A landscape with many valleys, sampled at points; each row gives a point and its height.
From any point a ball rolls to the lowest of the 2 points nearest to it. It stops when none of these is lower. Distance is the straight distance between rows; heights are no part of it.
j_442: [ 11  19  17   2  15  -9  12 -18 -17  28  -1   0  -8 -17  -7  24 -17 -15
 -14  22  -6]  (h 311)
j_532: [  8  18  16 -28  -1   3  32   6  22  17  -2  -4 -14  13 -22 -23   5  11
  -9 -11 -12]  (h 563)
j_68: [-13   1  -9  33  15  10  -6  -1   9 -23  14  19  16   6  -7  -2  17  26
  -4 -24 -19]  (h 669)
j_151: [ 18   7 -20   6   4  21   9   4   4 -12   6  11  13  16  -8  -2   5  33
  19 -36 -10]  (h 671)
j_591: [ -3  12  -5   5  15   3  -4   7   8 -26  13  -7   3   1 -31 -29   4  41
   7 -35   4]  (h 559)
j_275: [-16   1 -16  14   6  16  15 -20 -12 -34  -2   9  -8 -12 -13   2  10  14
   8 -15  -1]  (h 407)
j_18: [ -2  13   1   2   2  -7   4  20  -6   6   7  19  -9   9  23  24 -11  -4
  -2   8  -2]  (h 215)
j_99: [  5   0   1  12   4 -20 -22 -13 -25  12 -30 -13  -5 -19   0   5 -10 -17
 -11   9  10]  (h 300)
j_468: [ 23   4  -8  17   9  -2 -17  18  -4 -16   0  -7  16  -9  -3  21  12 -20
  10   1  23]  (h 625)
j_379: [  5   7  -5   2  -3   0 -13  33  16 -13   0  17 -22   5  -1   3 -11   8
 -13 -14  10]  (h 508)
j_633: [ -2  18  -8  -2   2   6   9 -11 -13  -6   2   2   9  -7  24  14   2 -17
   5  -2  17]  (h 43)
j_201: [-16   7   3  -4  -3 -10 -28   8  -1   7  -7  -3  -5  -7   8  21  15   3
 -17   2  -3]  (h 534)
j_758: [  0 -16  -9  23   4  17   6   4   5 -28   5  11  -3 -15 -28  -9  -6  20
   2 -12   4]  (h 495)
j_103: [ -9  -7 -20  -9  -4   1   2  15  -1 -32  -1  13   8  -5 -23   6  23  -4
  10  -6  17]  (h 127)
j_898: [  2  -7  18 -16 -11  -1 -25   1  23  15  -4  -4   9 -15  -9   6  20   4
 -14 -10  -5]  (h 488)
j_974: [ 14 -10  -4   7   3   9  -1  -6  -2  -1 -11  -2 -31 -16  -8  -3 -13  14
  17  15  -7]  (h 460)
j_497: [  8 -21   0 -10  -9  -2   5  21 -27 -16  -8   1   2  21   2  25   4 -12
  28  -7   9]  (h 517)
j_797: [ 17  17  12  14  18  12   1  -5   3 -10  -8   1  -3 -10   4 -30   0 -16
  13 -16  18]  (h 540)
j_935: [  0  11 -28   6 -11  -3  -5  19  13  -6  -1  24 -11  14  10  14 -10  15
  10  15 -13]  (h 309)
j_598: [ -7   8  -4   2 -16   7 -15   5   6 -32   5   9  -4  22 -34 -11   2  23
   8 -24   9]  (h 503)
j_124: [ 16  -9  -8 -18 -13  19   4  12 -30 -19   5  -9  -5  11  -6   2  -4  -8
  24  -4  26]  (h 429)
j_438: [ -8 -15 -14   9   3   9   2  19 -14 -17  18  -3  10   1 -40 -19  -1  33
  14 -19  18]  (h 551)
j_556: [  2  -9   5  21  -2 -11 -17 -22  -3  25 -15  -1   0   1  14 -10 -14  -7
   0  25 -15]  (h 227)
j_764: [ -6  17   7  -9   9  -9 -22  15 -10 -20  -2   2 -10   1   7   4  30  -4
   3   6  -2]  (h 552)
j_849: [ -3  25  12  18  15 -15 -17   7 -18  -2   0 -22  13 -13   9  17  -2 -30
   0  24   8]  (h 416)
j_485: [ -3   6  -9  22   2   7 -28 -11  15 -10  -4   9   8  -7  -1  11  18  23
   4 -10 -17]  (h 635)
j_545: [ 10  28  -1  22  22 -12 -15   2 -29   0 -15  -7  -7  -7  19   3 -25 -20
  -5  10  11]  (h 364)
j_153: [ 16  22   4  19  15 -10 -21   7   8  -5  -7   6   2 -10   1  -8   7 -31
  18   3  12]  (h 587)
j_492: [  3  14  -4  -6  -1 -22  -3   1  36  -5 -29  -3  -6   8  -7   0   8  -5
 -22 -23  -8]  (h 647)
j_53: [-34   5 -25  15  18  -3  13  -3  29 -22   2   5   5  11  -1 -14  13  12
  -2   7 -13]  (h 367)
j_166: [ -5   9 -12  30   6   8   1  27  12 -23  17  31  16  25 -19 -14  15  25
   6  -7 -12]  (h 700)
j_736: [-15 -10  31 -17 -13   0  14 -20 -10  15  26  -6  20   1   6 -25  -8 -12
 -14   9  -1]  (h 385)
j_407: [  1  -9 -12  24  -2  -5 -22   7  -6  -8   0  15 -13 -11  -4   2 -33  -5
  -3  24  14]  (h 361)
j_100: [  3 -26  15  18   1  -3  -6  19   4   4   8  -4  -3  24  -1  -6  -9  -2
   2   1   9]  (h 588)
j_763: [ -5 -13  12 -13 -18   3   0  -2 -17   2  27   2  20  -6  23 -22 -25 -13
 -27  11  10]  (h 421)
j_623: [-10 -24   1  -5 -14   7 -17  14   8  13   6   0  -2   6   3  16  15  32
  11   3 -22]  (h 634)
j_270: [ 13 -17  13  21 -15  12   6  -6 -20   3   0 -26  -6   8   5 -11 -32 -20
 -21  17  10]  (h 112)
j_65: [ -4  31   1 -26   4  -8  -7 -11  -9   7   2  35  -3  -9  25 -10   8  -1
   7  14 -18]  (h 371)
j_132: [ 12 -13  27 -21  -8 -18   7  11  -2  11  -1   1 -20  16 -31  -7  -6  14
  18 -13  -7]  (h 235)
j_826: [  4  14 -18   7   9  17   3 -17 -18 -20  -6  -2 -12 -21   3  18  12   3
  16   4   8]  (h 256)
j_431: [-23  -1  -2   3  -4   1   1   9  26  23   3  -6 -12 -12  -1  13 -10   4
 -18  27   3]  (h 452)
j_246: [ -9 -10  12  18  -4  -1 -14  29  -5 -17  10  13  -8  28  -8   6  -6  -1
  -6 -24  13]  (h 556)
j_413: [ 16   6  15  -5   5   6  10  -2  11  27 -12   0 -28   0  -7 -17  -4   9
 -10  -8 -17]  (h 535)
j_892: [-14 -29 -16  14   7   8 -17  -5 -11 -10   3  -1   0 -19   3  19   5  16
  -1   5   1]  (h 476)
j_67: [  4 -24  11 -26  -7   9  -9 -16 -18  10   1  -8  14 -10  10   3   7  16
   5 -22  -7]  (h 365)
j_202: [-16 -16   6  -9   6  -7  15  -5  17  23   9  -9  11 -24   2  14   7  -8
 -16  27  -4]  (h 479)
j_328: [  3 -17   8  -7  -7  -1  35 -17  -1  28  12   6  15  11  25  -1 -18 -16
  -6   8 -10]  (h 641)
j_61: [ -1  10  -3  -7  15 -17   5 -17  23 -11  -3  18   8   5   4 -25  17  13
  28   3 -31]  (h 175)
j_229: [ -7  16   8  -3   3  -9  -7 -10  20 -14  -7  -9  -4  12 -15 -31   2  30
  -3 -38 -10]  (h 597)
j_45: [  3  -4   5   9   2  -4  37 -13  -5  15   0  -9  -7 -19   7  37 -13 -15
  -2  24  -5]  (h 368)
j_691: [ -4  25 -10   0  -4   1   2  20  17 -30  -4  -2   5  14 -16  17  30  -6
   3  -5   9]  (h 317)
j_463: [ 11  13 -26   3  18  -3   2  20  14 -15 -28  -9 -23   1   8  -7   8  13
 -11  -5  -3]  (h 605)
j_965: [ -2 -23  -7  -6  -5  -1  19   3  -1 -20  11   8  11  16  -6  15   2  -2
  32   3   0]  (h 575)
j_126: [ 24  -5 -28   5   9   9   3  15  14 -21 -13  10 -13   4  -1   8   2  28
   3 -21 -12]  (h 649)
j_870: [ 23  -4  11 -18 -19 -12  12 -39 -24  21   6 -10  30   6   0   8   4 -33
 -19  23 -14]  (h 631)
j_69: [-23  -7 -10   5   6   1  -3 -13  32   9  -4 -13  -2 -17  -1  -4   2  12
 -13 -22 -11]  (h 689)
j_889: [ -1  33  -2   9  28 -10 -16  12 -12  -8   3  -6   9 -28   4  34   1  -8
  11   7   3]  (h 456)
j_473: [  2 -10  -5  20  -5  25 -13   3  -4 -11  16  11  -5   2  -7  16   8  38
  14  -1 -19]  (h 595)
j_605: [  0  -8   9 -10  -3   5  13   0  -3  31   1   4   4   4  26   9 -15 -12
 -26 -19   5]  (h 619)
j_624: [ 11  17   4  13 -13   4  -3  -5  10   2 -21   4 -33  -7 -11  12 -10  -5
  10  25  -8]  (h 417)
j_569: [ 13  18  -6   8  16  14  -1   9  12   7 -16 -11 -31 -21   3  -4  -5  10
 -15  -9  -1]  (h 569)
j_372: [ -1   8  45  -7 -20   4   4 -17  -6  15  24   2  10   0 -17 -14   0 -10
   7   6   8]  (h 348)
j_920: [  9   0   3 -18 -12  -4  11 -26 -16  33  -6  -1  18  16   5 -14  -7 -38
 -25  23   4]  (h 611)
j_106: [ -9  13 -11  -7   8 -13  -8  -1  35  22 -22  -6  11 -12  10  12   7  -7
 -20 -16  -6]  (h 668)
j_301: [-19 -14  -2   8   0  20   6  -3  -7 -21   6 -27   1   4  -5   2  14   3
   2   2  20]  (h 339)
j_188: [  7 -12   0  -8 -11  16 -11  -3 -33 -22   9  -9   4   1 -23   1  -6  15
  11 -28  32]  (h 291)
j_477: [  7 -19 -13  -1   9   1  -1   4  10   8 -10 -20   8   1  10  -4   5  -8
  15   6   6]  (h 543)
j_482: [ 16   6  38 -11 -15  -5  -1   5   2  16  11   7   2  10 -20 -16  -6  -4
  28 -10  -3]  (h 296)
j_503: [ 19  -3 -10  -5   7  -4  10   1  27  38 -16  -8  -5  -4   4  -9  -3 -17
  -3  14  -1]  (h 573)
j_771: [  4 -12  24 -21 -12   8 -15 -21   3  36   5  -9  21  -8  -5  13  20  10
  -1  -2 -17]  (h 439)
j_583: [  9  30   0 -21  10 -17   9  -7  17   2  -4  18   3  -7  20 -10  11   0
   8 -14 -24]  (h 286)
j_384: [ 18 -18  15 -32 -15 -12  21  -6 -20  19  13  -6  33   6   6  12   6 -19
  -5  17  -8]  (h 653)
j_717: [ 20   8   6   9  10 -18  10 -21 -35  29  -7   9  -8  11   3  11 -16 -23
 -30  23  -5]  (h 246)
j_322: [-15  -6   0 -24  -2   6  -1  10 -17  14  10   0   1  -7  21 -22  -2 -11
 -27  18   9]  (h 463)
j_167: [ 12  21 -14  -1   1  -8  -5   1  -6  10 -24  -4 -12 -21  -2  23  -9 -19
   2  17   9]  (h 359)
j_915: [  5 -10  22  15   4  -1   7   2  24  19  13   2   3  13  -3 -19 -16   3
   6  15  -6]  (h 606)
j_800: [ -3  18 -16  -4  10 -13 -16  14 -23 -11  -2   3  -5  -3   6  30  15  -3
  14  23   1]  (h 502)
j_995: [ 18 -25  10  10   2 -11  22  -3  -6  -4   5 -10   7  -7   6  22 -14 -15
  11  18  -6]  (h 418)
j_209: [ -9   5   1 -34   7  10  23  -7   2   2  16   7  21 -10  15 -20  -1  -1
   7 -25  11]  (h 685)
j_982: [-24   2  -2 -20  -1   3  17 -12  21   5  -3   6   1  -1   2  -8  -8 -16
  -8 -17   8]  (h 710)
j_76: [ 32  -6  30   3   6  13   1 -18 -12  13 -11  -8 -25 -14  -8 -21 -10   8
   6   5  -9]  (h 501)
j_447: [ 15   3   8   6  -6  -8 -19  22  -6  11   9  26 -15   2   8   1 -31  -8
  -2  19   8]  (h 301)
j_788: [-30   1 -16   4  15   6  14  -8   3  -1   0  -5  -6  12  18 -34   4   9
  -1   1  -7]  (h 425)
j_544: [ -2 -10   7 -22  -5  -5   6   5 -16  -4   0  -8  -9   8 -18  -8  -6  19
  15 -26  16]  (h 129)
j_705: [ -6   9  -8  11 -13  -4 -24  -4   9  30  -5  17  -9   4  17  -8 -11  19
   3  23 -23]  (h 279)
j_747: [-10 -25  -5   5   3  17   6 -11 -10 -19  24  13   3  -7   9   9  -1  26
  15  12 -11]  (h 542)
j_370: [  6  -7  -1 -11  -8  -4   5 -24   6  46 -18  -4  11  11  -9 -15  11 -21
  -6  19  -9]  (h 592)
j_810: [  6 -10   6 -25 -10  14  -2  -3 -18  -7  17   4  17 -13  19   7   1  -3
  10   1  11]  (h 237)
j_108: [ -9 -12 -40  25  -5  -4 -22 -10   0  -8 -10  11   1 -10  -4  22  -9   2
   4  20  10]  (h 415)
j_845: [-14   0   9   4   4 -24  -1   0  -5  23  -7  13   9  -7  12  31 -12 -21
 -23 -21   1]  (h 593)
j_770: [ 14 -20   7  -8  -1   5  -3   5 -12  -1   0 -39  17   7  17 -10  12 -18
  -1  11   7]  (h 504)
j_434: [-16 -18  -1   7 -19   7  -3 -11 -21 -17  -5 -27  -5  -2   9 -12 -12  -9
 -11  15  14]  (h 228)
j_41: [ -7   5   7 -47  -3   2  39   8  -5  11   5   1 -16   4 -12 -17   1  20
  -3 -22  -7]  (h 598)
j_578: [ -6  11   2   7 -25   2 -31   7  18 -15  -4   8  -5  15 -21 -11   1  -5
  -1  -8  18]  (h 441)
j_452: [ -2  30  -6   7  15   5  14  13  13 -22  -7  -5 -10  -1   2 -24   6 -17
  -3 -11  17]  (h 482)
j_887: [ -3 -10   0 -29  -7   8  24 -18  -9  21  11   0  32   7  30  -2  -2  -3
   6 -17  -8]  (h 660)
j_164: [-11 -13  14  13   6 -18 -29  12   4   9   8   8  12 -14  14  22  -1 -11
 -16 -18   3]  (h 568)
j_683: [  1  12  -4   0 -10   0  -9  -5   4 -30   4  27  -6 -11 -21  -7   2 -12
  13  -6  16]  (h 338)
j_216: [ 10 -14 -14   6   8   9  11  13  12 -11  16  -1  22   6 -14  -2   9  10
  26 -18   2]  (h 624)
j_766: [  6  25 -19  -9  14  -5  11  33  22 -18  -3   0  -4   5   7   6  21 -20
  -2 -15  15]  (h 411)
j_639: [ 16  -7  13  -1  -8  -2 -11  -1 -35  10 -14 -16 -19  -1   1   1 -12 -16
 -27  15  12]  (h 223)
j_651: [  8 -13   8  18 -14 -17  -5 -33 -30  24 -12  -8   1   9   0  -4 -14 -14
 -26  27 -18]  (h 169)
j_677: [-21  16 -11  -1   9 -11  10 -15  24 -29   4   4  18  21  -1 -22  24  18
  15 -16 -23]  (h 283)
j_939: [ -2   6   4   2   1 -10   5   8  32 -23 -20 -14 -16  12 -20  -6  12  21
  -9 -29 -14]  (h 623)
j_241: [-27   2   4   3  -6   9   8  -8  12  -9   5   2  -7  -2 -14  -2 -11   9
 -10 -28  10]  (h 712)
j_572: [  8 -15   5  11  -9  -1   3  -4  -9   1  13 -29  19  -7  22  15  -4 -20
 -14  28   4]  (h 462)
j_58: [ -6  -7  -8   6  -8  -2   2   6  17  14 -12   5 -18  23   4   3  -2  10
  15  21 -20]  (h 330)
j_308: [-31 -10  -2   2  -8  11   2  12  13  -1   9 -26 -12  -3   0  18  13   1
 -12  20  10]  (h 414)
j_827: [-23  -8 -13 -23  -1  12   5   4 -13  -4  14  -2   3  12  20 -25  11  12
   0   6   4]  (h 478)

Where does a ball stop that starts at each point below?
j_241: j_633
j_764: j_270
j_870: j_651
j_68: j_18

Call two points neighbours if one is among the 2 nearest of the other. Go from one point of each pair to the other, from neighbour to neighbour, staying as low as possible. Name the highest point that can't be avoided.
j_633 and j_270: j_764
j_18 and j_651: j_58
j_544 and j_61: j_827
